Points, in no order, along strands that fork, close into loops and pass close to each other.
Two points are linked if the straight distance between their rows is under 50.7. Some points are linked to none.
<403>: [-11 -12   2   4 -22 -30 -12 -10  -4  -5   4  -9  -6  -1  13  -8  -5  -4
  -7  -4   1]
<980>: [ -1  21 -11  19  10  21  14   7   5  13  18   9   0  -7 -17  -1  18   1
   7  -7   6]
<86>: [-25  -5   7  14   6  18  22 -10  -8  13  10   0 -15 -16  12  -6  -9  22
  -2  10  -3]
<597>: [ 16 -22  18 -21 -16  -9 -17   1  -7 -23  -7  -9 -11   7   9 -13   9  -1
   3  -3 -13]
<466>: [  4  11 -14   0   7   1  12  22  -5  -6   3 -19  14  19  -6   3   6  -8
  -1   6  22]
<1196>: [  8  10   8  -2   3  -9   4  -3 -14 -11 -11 -12  30  24   1  28 -20 -13
   5  12 -14]
<1184>: [ -1  -1  -5 -23   9  18  20 -10  -2   6 -18 -12   6   4  11 -15 -13  10
 -10  -1  14]
<726>: [-16   2 -33  17 -14  -6  -1   1  12  10  -9  11   2   5   2  -2   7  -8
  18  -2   7]
<437>: [  0  18  -8   7  29  24  10  -2  16  16  -8  13   9  -5  -4  13   1   5
 -11  10 -15]
<277>: [  5  -8 -19 -17  -1 -10  13  16  -6  -2  -4   4   6  24  -7  12   8  -1
   5  10  26]
<435>: [  9  13 -19  -5  13 -11  -5 -15  11  25   2  -2   6   4   1   1  -9  -3
 -22   3   7]
<817>: [ 13   1  24  -5  13  20  11  -2   1 -10  -8  19   5 -29  -9 -15   5  -2
 -20   2   3]
<973>: [ -5 -15  30 -15 -22  -9   0 -12  -4   1  10  -9 -23 -21   4 -27 -13  12
  16  -7  -9]
<176>: [  9  20  -1  -9  17   5  -5  -4   9  22   6 -20   5   4   7   1 -12  10
 -21 -13   8]
<746>: [-21  15  10  -2  -8  13   9 -16 -11  14   5   7   1  -6  11  18 -16   6
  -7  -4  20]
<770>: [ -5  -4  21  -1 -20  -7   4 -21 -17  -2  15   2  -7 -16  -5 -22 -11  -7
  17  -9  -8]
<1019>: [ -4 -16  -7   8   6   7  14 -18  -1   6  -5  25  -8 -19  -1  -7   0   0
  -5  25   5]
<133>: [ -4   6   5 -11  18   7  10  11  15 -13 -14   6  -7   7 -13 -18   7   7
   5 -12 -24]
<488>: [ -5  10 -12  -9  -4 -15 -30  14  13  -2   0  11   8  17 -10   5  10 -27
  -3  -5  -6]
<885>: [ 18 -19 -15  -4 -20 -12 -26   5   5 -11 -27  -6  27   9  11  17   4 -20
   9   2   4]
<850>: [ 25   3  -6  16   6   8   4  14   8  -2 -24   0  36  12  -5  26  -3 -11
   8  25  -5]
<757>: [ -7 -12  -5  -9  14 -13  33  -8 -14 -17 -17  19  -2   6 -12  17 -14   6
  10   2  -4]
<585>: [-10 -10   0  10 -18   9 -19 -11 -14   7  12  -8   8  -4  19  16   5  -7
  -3  11 -18]
<832>: [ 15 -22 -10 -16   2  -7  -5 -18  -5   0 -18  11   0   2   3   5  -9   0
   2  10   4]
<89>: [  9 -10   2 -10   4   3   7 -16 -17   4  12 -10 -13   2  -1 -14   1   7
  -1   8  -7]
<498>: [  1  -2   4  -4 -14  13  21   0   2   6   8   6  -9 -21 -13 -33   9  -1
   9  -3  28]
<1164>: [ -6 -16 -20  -1 -18 -35 -20 -11   2   6  -1   5   3   5  10  14   3 -15
 -16  14  -3]
<960>: [ 29  -9 -16  30  12  10   5  -8   2   4  -9  -3   3 -19   3  13   3   8
   5  11  12]
<612>: [  5  -7  -6   1 -25  -6 -18  -6 -13  -6  10   9   5   0 -11  -5  11 -28
  19  -9   9]
<706>: [-27  -4  10   6 -34   2 -31   7  -9  -3  11  -8  19 -15   5 -24   4 -31
  -4  -6   0]
<321>: [ -8  19  -1   2  13  -8  10  20  14 -12   1 -13  -8   4 -10 -15  -5   8
  -3 -30  18]
<713>: [  1   7   6 -18  -8   0   3   8  -4  -1  21   2 -16   8 -24 -17  16  -6
  18 -10   7]
<30>: [  7  -4   5  20  -2  -1 -14  10   5   2   6 -29   3  -8  28  -3   0  15
 -18  -4  -4]
<1081>: [ -2   3  -4  17   2 -18   0  -2  -4  -9  10   6   3   2  -8 -21   7 -17
  -2   6 -16]
<398>: [  8  -8   1  -2 -20  -7  -7 -30 -15   9  15  15  -7 -13 -11  -8   2 -14
  11   1  -3]
<222>: [ 20  -8 -16 -13   3 -25  -8 -20   0  12 -17  -2  18   5   9   3 -22  -4
 -16   5  11]
<124>: [  0  -2   9  -3  26 -11  15  -1   9 -13  -7  -5 -22  -1  -6  -9  -9  22
  -3 -16 -24]
<308>: [-28   4   7   9 -14 -19 -20  -1  -8   4  24 -15   2  -1  11 -17 -10  -9
 -11  -6 -16]
<442>: [ -7   8 -21   2  24 -14  38  -5  -4   3   7   5   1   3 -19   8  -9   3
 -16   7   1]
<385>: [  2  -3  -5  -7 -18 -10   8   0  -3   2  18  -8 -17  -3 -14 -31   7  -5
  13  -8  25]
<961>: [ -3   1   7  -5   1 -24  21  15  -2 -28   0   8 -18   7 -17  14   4   8
   5 -11  14]
<339>: [ -9  23 -24  17  -8   8 -19  10  24  17  -3 -14  21   9   2  16  -4 -16
   5  -7   2]
<577>: [  8 -33  10  -9  -4  26  -2  -8  -4   1   5   4 -27 -23   5  -3   9  16
   5  22  14]
<755>: [-23   2  -7 -10 -12 -14   2   2   5  -9 -20  10  -5  25   3  12  -8  -1
  20 -12   4]
<598>: [  1  -6 -17 -11  13  14  28   7  -4   1 -31  11  27  15  -7  17  -6  -3
  16  14   3]
<698>: [ -6   0  12 -13 -18  -6 -17   1  13  -5  -4  16  -5  -8  -8 -28   4 -15
   8 -11 -14]
<799>: [  5 -13   6 -18 -21  -3 -26  10   2 -20 -22   3   4  12  12  15  11  -9
   7  -6  -3]
<230>: [ 18  -9  -9  11   8  15  -8  -7  11  16  -1   4  -8 -19   8  19   2  12
 -10   7  19]
<605>: [-18  18   8  14 -13   5  -7 -11  -7   7  -3  11  19 -10  12  14 -12 -13
  -6  -6   9]
<1173>: [-12  16  -8 -19   9   0   4   4   0   9   5   8   5  25  -4  24   5  -7
  -8  15  -8]
<694>: [ 12  21   4  11  25  -5  -2   4   9  -3  -6 -10  24   4   1   5 -11  -9
 -21   2 -15]
<480>: [-10 -14   2 -17  -1  -5  -2 -23  -2   9  -3  -5 -28   3  16   9 -23  22
   1  -2   3]
<140>: [  0 -25 -16 -20  -3 -11   1 -21  -8   7 -13   7 -17  14   6  18 -15  12
  15   6  14]
<929>: [ 29   0   3   5   4  19  -1   4   1   2 -14  -9  20   5   4  38  -2   0
   1  25   4]
<397>: [ 18  -5  -2   0   8 -21  -6   1   6  -8 -15  16   2   4  -2  31  -3   0
  -6  10   0]
<393>: [ -1   4   4   3   5  12  12   2   3   9  14  14 -21 -10 -11   4  13  15
   0  -3  10]
<170>: [ 39 -14  -9  10  -4 -10 -14  -4   1  -9 -16 -22  17   3   6  12  -3  -4
   8  -3   5]
<1001>: [  8 -38  16 -18 -21   2 -20  -9  -3  -9   1  -3 -28 -12   9   0   7   8
   5  13  -3]
<173>: [-16  -9  19  -8 -11  -9   6 -16  -4   2   1 -12 -27  -5  14 -15 -23  25
   8 -14  -4]
<356>: [ -9   0   1  13  -1   2   6  30  10 -21  -5  -1  -1   4   7 -14  24   1
  -3   9   0]
<1050>: [-10   8   6   7   2 -12   6  22   1 -23   3  11   4   2 -16 -19  15 -20
  -8   8  -6]
<1199>: [-15  20   5  -5   6  -7  -5  20 -13 -13  14 -19   2  22 -11  -4  -4 -17
  -3  -9  11]
<362>: [  5  12  17   2  -1   9 -21  19   1   0  28  14   6 -11 -20 -20  19 -13
  -4  -5 -15]
<414>: [ -3   9  18  14  15   1  21   3 -19 -23   5  -5  -1   4  -6  18  -4   8
   8  -7 -21]
<119>: [  5 -12  -4  16 -10   0 -23   5   3   9  14 -22   8 -16  14 -25  12   3
 -12  -3 -15]
<568>: [ 13 -17  11   3  20  26  16 -13  -9  -9 -10  17  -1 -27  -2   0  -1   4
  -7  21   4]
<1207>: [ 33  -4   2   3  20  -9   5 -12  -5  -9 -18 -24   9   7   8   7 -19  10
   2  -2  -8]
<288>: [  0 -16  -9  -6 -26 -15 -20 -11   2  10  10 -11 -18  -4   5   1   6   3
   5 -16   5]
<190>: [  6 -13   4 -18  15 -16  14   3 -10 -16 -15  31   2   5 -14  28  -4   0
  -5  16   0]
<653>: [ -3  17  14  -4   1  -6 -16  -5   1  11  13 -22   1  -4  10  -9 -23  11
 -10 -36   6]
<547>: [ 18   3   5  29   8  19  18   5  -6 -12  -9  -4  12 -16   6   3   3   6
   2   0  15]
<595>: [-14  -5 -10 -10 -11  -2  13   1  -4   0  -7   2  -7  20   6  13  -2   7
   9   1  19]
<6>: [  3  11  19  -9   7  24 -15   5   1   5   5  -3   2   2  -2 -14   1  15
  14 -26 -24]
<449>: [  0 -12  12  -1  -1  26   7  10  12   5   7  17 -25 -23  -5 -10  19  17
   5  11   5]
<1041>: [ -5  -3   6  -8 -10  23   9 -16 -10   3 -13   0  11  -9  12 -27  -9  -2
   6  -7  11]
<181>: [ -8  19   0  -4  22  21   8   3   8   5  -8  -7   8   7   0 -17  -6   8
   3 -20 -18]
<614>: [ -8  10  11 -16  -8  -1 -13  17   9   9  32   7 -15   2 -26 -23  21 -11
   6   0 -12]
<845>: [ 18  -5  -3 -10  -5   4 -12  13  -2   1  -5 -12  12  17  12  26  12  -6
 -13  26   7]
<469>: [  1  19   5  19  14 -11  -9  -1  -7 -11   9   0  15   3 -10  -5  -5 -19
   0  -8 -25]
<600>: [ -6  -2  13  15   1  15   1  23  10 -10  -7  -8  -3 -12  20 -13   7  22
  -7  -9   0]
<59>: [-15   4  -8  22   9   8  15  -2   0  21  19  -6  -8 -12   5 -24   2  20
  -3   6 -10]
<430>: [-13  21 -23  21  -1  -5   2   5  20  12 -12   5  12  10  -1  24 -10  -3
  11  -6   9]
<521>: [  0  22   3  13  20   4   7  18  21  -2  -9  -1  14   1   2  19   1   2
 -21   8  -1]
<186>: [ -1  -3 -12  17  23  -8  28 -14   0  -6  -6  13 -14  -9 -13  12  -9  14
   7  -2  -2]
<1043>: [-11   0 -12 -17  12  14  22  -2  -1   1 -31  -1  23  17   7  -4 -14  -1
  -2  10   0]
<978>: [ 15  -5  14  -3  -3 -21   1  13 -10 -25   8  -3  -6   1  -7  -2   9  -2
  -8  -2  17]
<234>: [  3  -6 -13  20 -16   9  -7   0  -8   0  -8 -10  21   1  17   2   6 -14
   3  13   0]
<1052>: [  4 -10   1  12  21 -18  17   2  11 -14  -5   8 -23  -8  -5   3   2  16
  -7   8 -10]
<399>: [  6  -6   2  -6   6  28 -12  18   9   7   3  -8  -9   3   5 -18  21  20
  12  -4 -22]
<284>: [ -3   7 -11  16  15  -1  31  16  10  -8  -1 -12 -13   0  -6 -11   6  18
   2 -13  13]
<484>: [ 28   0  20   5  -1  10  -6  -2   1  -5  11   5  -6 -26 -18 -27  10   3
  11 -21  -3]
<648>: [  7 -10 -13 -18 -16  -8 -14  -7  11  18  14   8 -27   1  -8   5  13   2
   0  -1  14]
<445>: [-10  20  16 -10   5 -14  -2   0   0  -5  15 -13 -12   6  -9 -14 -18   5
   3 -36  -1]
<759>: [-20  -5   8  15 -22  -1 -10  -1 -14   7  31  -7  -8  -4   9   0   8   3
   5   4 -17]
<167>: [-27   7   8   7   2   9  18 -21 -17   9   9   5  -6  -3   9  13 -16   9
   3   3  -9]
<810>: [-26  28 -11   2  10 -12   5   4  10   8   3   5   1  23  -2  27  -7  -3
  -3  -3  -7]
<413>: [ 21  10  24  -2  11  12  -9   2  -5  -1  14  13   8 -17 -11  -4  16  -6
 -21   3  -7]
<569>: [ -3   3   2  -5 -27   7 -31   2  -4   0   9   5  17 -15 -12 -24   6 -36
   1 -14  14]
<2>: [-10   4  11   4  -9  -6  -9 -20  -4  -5 -23  19  16  -8  12  17 -22 -11
  -2  -5  -6]
<1096>: [ 19  -6 -11  -9  24  18   8   4  -1   6  -3 -16  -4  20   2  15  10  13
   1  22 -14]
<107>: [-29   5  26 -25 -14  -3   2   2   4   3   9   7  -5  -6  -8 -38  -3 -12
  14   2 -28]
<319>: [ -7   7  21 -14  -4 -23  -1  18 -13 -30   6 -11   1  15  -3  -5  -3 -10
 -17  -2  11]
<943>: [ 16   4  -3 -13  23  10   5  -2   2   7   6 -11 -22  15  -6  24   0  24
   1  -2  -2]
<423>: [ -3  -7   4   2  -9  -5 -22   9  17   1   2  -5   5 -14   4 -43   8  -7
  -9  -9 -19]
<719>: [  4 -11 -10   6  16  27  12  11   1   2   1 -11 -14   8  10  -3  19  18
   6  18 -10]
<666>: [  6  -7  -6 -16   4   1   4   2  14   9   6  14 -35  -3 -13  10  11  19
   0  -1  24]
<97>: [-22   9 -15   1 -11 -22  -8  -5 -13   0   2  -3  14  24   5   6 -17 -23
   4   1   2]
<550>: [  4   2 -10 -15 -11   5 -22   2   6  22  11  -3  -5   8   9  22  12   0
 -15   8   9]
<67>: [-14  -1 -23   7  -3   0  16  -7   9  10  -7  18   0  -2   0 -16   2  -3
   0  11   6]
<936>: [  8 -11   8  14  -6  15 -21  -1   7   6   2   6  -6 -24  10  15   9   9
  -5  -6  -1]
<1214>: [  9  -4 -20  13   1   5  12   9  -4  -1 -23   4  37  11   2   5   0 -17
  10  22   8]
<906>: [  1  18 -19  31  11  -1   3   4   8  17  26  -8  -4  -3  -6  -6  10   4
  -4  -3   4]
<1227>: [ -9  11   5  -5  -3 -24  -3 -10 -12 -12 -14  15  21  13  -3  16 -22 -22
   3  -5  -5]
<76>: [  2  -4   9   4 -14  22 -22  -8  -2   7  -7  -5  10  -5  20  34  -1  -1
   1   1  -5]

A fork is a point with three links, a tip a point with one. Leave the first point through the second and follow the links. Name the first fork or tip that comes.
<2>; <605> | <393>
<480>; <173> | <706>
<385>; <713> | <430>
<943>; <1096> | <186>
<1052>; <124> | <943>
<1050>; <356> | <107>
<706>; <569> | <140>
<67>; <1019> | <498>
<393>; <449> | <1207>
<423>; <119> | <437>

A piece is two or more points that can be reached from each other along the links. Count, over all rows, the pieces, the separate loops (a circle has one, a figure eight two, a Y none), the forks (points with three links) and the tips (points with one).
pieces | 4
loops | 1
forks | 11
tips | 17

Name the points in between on the shortest way along the links from the first point to the second, in order.
<698>; <521> | <423>, <119>, <30>, <600>, <356>, <1050>, <1081>, <469>, <694>
<288>; <597> | <648>, <666>, <393>, <449>, <577>, <1001>
<445>; <6> | <653>, <176>, <435>, <222>, <832>, <397>, <190>, <757>, <186>, <1052>, <124>, <133>, <181>
